Points on a hilly landscape, in no order, each with its height.
From any point a ball rolls to the lowest of the 3 points nearest to it. It stops when none of these is lower. Distance is the straight distance between rows; heights are no part of it.
Pote: [142  97 138 111  81 123 138 111 150 151 147 169 115 163 114 137 103  90]  height 359
vemak: [109 117 170 142  93 199 118  87 119 160 135 188 110 126 143 155 115 155]  height 369
Dat: [ 92 115 188 151  97 208 116  87 121 169 132 194 104 115 158 168 127 169]  height 468
vudag: [143 102 130 110  87 118 142 114 145 150 143 155 120 166 108 129 108  89]  height 321
Muvi: [ 86 115 159 143 147 156 108 130 119 127 125 133 113  93 165 158 152 149]  height 158
relob: [ 70 109 177 158 139 178  93 125 125 136 120 160  99  81 172 170 145 158]  height 134
gop: [101 181 129 167 192 155  74 187 109  96 122  87 151  62 122  63 191 181]  height 778
nozat: [120 136 128 129 135 145 128 115 107 117 117 109 130 114 139 137 137 142]  height 183
Neka: [117 128 134 128 103 172 127  98 121 134 127 151 126 138 118 137 117 132]  height 78
manog: [147 155  90 114 156 100 145 129 113  95 112  83 146 131 113 113 128 134]  height 155
mel: [172  80 142 101  65 105 140  63 143 160 136 169 112 182 142 182  86  90]  height 406
gorim: [ 66 111 190 164 122 196  96 112 126 152 120 174  98  87 174 179 140 160]  height 58
pume: [117  98 177 131  82 175 106  81 146 160 154 226  87 149 135 165  91 136]  height 407
Gekob: [183  91 123 103  47 111 151  32 159 155 130 163 119 200 129 197  67  87]  height 415
Rumem: [101 123 161 142 105 191 120  94 116 150 125 161 119 116 150 156 128 156]  height 272
vinim: [173 179  61 105 183  59 164 159 126  95 112  57 170 129  91  93 121 124]  height 368
nafa: [ 94 118 149 141 155 140 107 143 117 121 127 118 113  89 161 145 151 148]  height 149
Felo: [172 108 104 101  83  81 164 123 136 145 132 119 141 182 103 108 109  73]  height 463
zatur: [146 152  97 130 171  85 142 169 112 109 124  72 151 104 135 102 146 146]  height 233
denu: [113 144 120 151 174 109 111 194 128 114 134  93 134  80 137  89 164 146]  height 516
Pugot: [149 156  93 134 178  80 140 185 118 114 125  67 157  98 136  90 153 143]  height 370
bugo: [141  90 146 111  80 128 133 104 150 156 149 177 108 162 117 146 102  94]  height 129
per: [157  83 141 102  76 103 141  96 143 159 145 165 115 175 130 156  97  86]  height 301
zavir: [138 143 108 129 168  96 138 160 113 109 128  80 141 105 141 111 148 146]  height 182
beg: [128 123 126 124  96 150 132 108 136 135 131 149 126 154 102 126 110 108]  height 140
Gotud: [132 139 106 118 113 125 141 117 134 115 117 118 138 156  91 115 117 104]  height 210
Lozo: [106 122 148 135 130 161 120 112 110 126 120 128 123 110 153 151 140 148]  height 232
dopa: [127 143 110 122 124 140 135 110 118 111 114 114 136 142 111 123 123 127]  height 139
bukod: [142 116 119 112  92 115 148 121 143 138 132 137 131 167  99 115 114  85]  height 185
bola: [124 135 123 130 158 116 130 142 109 112 126  92 132 107 147 127 145 145]  height 172
Sav: [184  97 105  98  79  80 161 112 135 146 141 128 135 184 116 123 101  75]  height 458
Pogu: [160 155  81  98 127  68 169 138 141 107 100  84 160 179  78  89 131  78]  height 438
sema: [109 125 148 135 109 179 123 100 113 140 121 148 127 121 141 151 129 145]  height 192
geb: [118 115 153 130  92 180 116  95 131 150 141 188 110 142 120 146 104 132]  height 273
Pozo: [ 80 127 152 163 171 169  69 174 121 113 149 141 112  62 151 113 153 168]  height 475
Vog: [136 146 103 118 147 119 140 121 116 101 112  93 140 134 116 121 129 133]  height 148
Vab: [ 69 112 170 161 159 173  74 147 125 121 136 158  99  72 166 153 144 162]  height 296
vilif: [142 143  96 112 116 102 152 127 141 114 111 105 144 167  89 102 123  91]  height 339
Zeg: [103 128 136 147 167 123 111 172 124 114 138 107 121  81 152 115 157 150]  height 126
lenan: [120 134 122 135 166 107 122 167 118 114 131  90 130  92 150 113 156 146]  height 214
Gere: [155 166  81 110 159  85 156 134 128  91 108  76 152 143  94 105 125 118]  height 202
kuno: [180  87 117  97  77  86 156 100 135 150 141 139 125 183 123 142  95  78]  height 439
Dege: [157 164  82 116 167  84 152 144 116  96 115  70 153 128 111 104 127 136]  height 169
puga: [161 137  91 104 107  80 167 134 142 122 108  98 153 184  87  91 126  74]  height 420
Tel: [ 86 134 143 163 173 159  77 179 122 111 148 129 119  65 146 101 158 163]  height 502
Sopu: [112 162 115 158 181 114  94 205 133 110 128  86 147  78 121  67 174 149]  height 642
Kup: [171 167  75 120 179  67 152 171 114 103 118  58 166 112 117  94 137 141]  height 271
tuke: [125 110 145 121  89 154 124 104 142 151 142 178 114 152 110 140 103 112]  height 88
sis: [136  80 169 114  68 127 122  75 160 167 143 205  92 173 148 184  93 105]  height 254
Tibaf: [112 109 175 136  87 195 112  84 130 163 148 211  96 136 137 157 101 154]  height 435
tutod: [160 172  75 101 160  66 165 141 138  92 101  71 159 159  80  95 124 101]  height 333
befu: [133 157 103 145 178  87 125 200 126 117 126  75 155  90 133  79 165 142]  height 533
sez: [166 175  64  94 166  50 174 148 140  93  99  61 170 166  73  90 128  95]  height 431
pofa: [101 154 125 162 179 133  87 197 128 106 137 100 137  74 131  79 167 157]  height 690
buv: [123 137 121 128 117 154 128 105 113 120 117 125 133 133 122 136 123 133]  height 127
givir: [141  85 152 109  76 121 132  94 150 159 146 183 105 168 129 161 100  93]  height 44
rogud: [ 67 111 202 169 105 213 105  99 129 165 121 193  92  94 178 181 137 169]  height 177
roseg: [159 158  88 124 176  77 147 164 111 105 120  65 155 111 127  98 138 141]  height 215
Kaza: [ 73 112 166 153 152 164  91 139 121 127 127 146 105  80 166 157 149 153]  height 176
rilug: [125 101 158 124  87 160 116  94 143 158 150 202 101 150 121 153  94 120]  height 305
Gona: [133 141 110 127 158 112 137 138 109 109 122  85 138 114 139 123 142 144]  height 157

Call two points neighbours if one is among the 3 nearest of the other. Go from one point of each pair to the other, from neighbour to neighbour, staying as low as possible. Name the highest point that can't be avoided.
tuke, Neka => beg
tuke, Zeg => lenan
givir, tuke => bugo
gorim, Zeg => Kaza

For each start below, name the point where the ball stops.
Kaza => gorim
vudag => givir
vemak => Neka
Lozo => Zeg
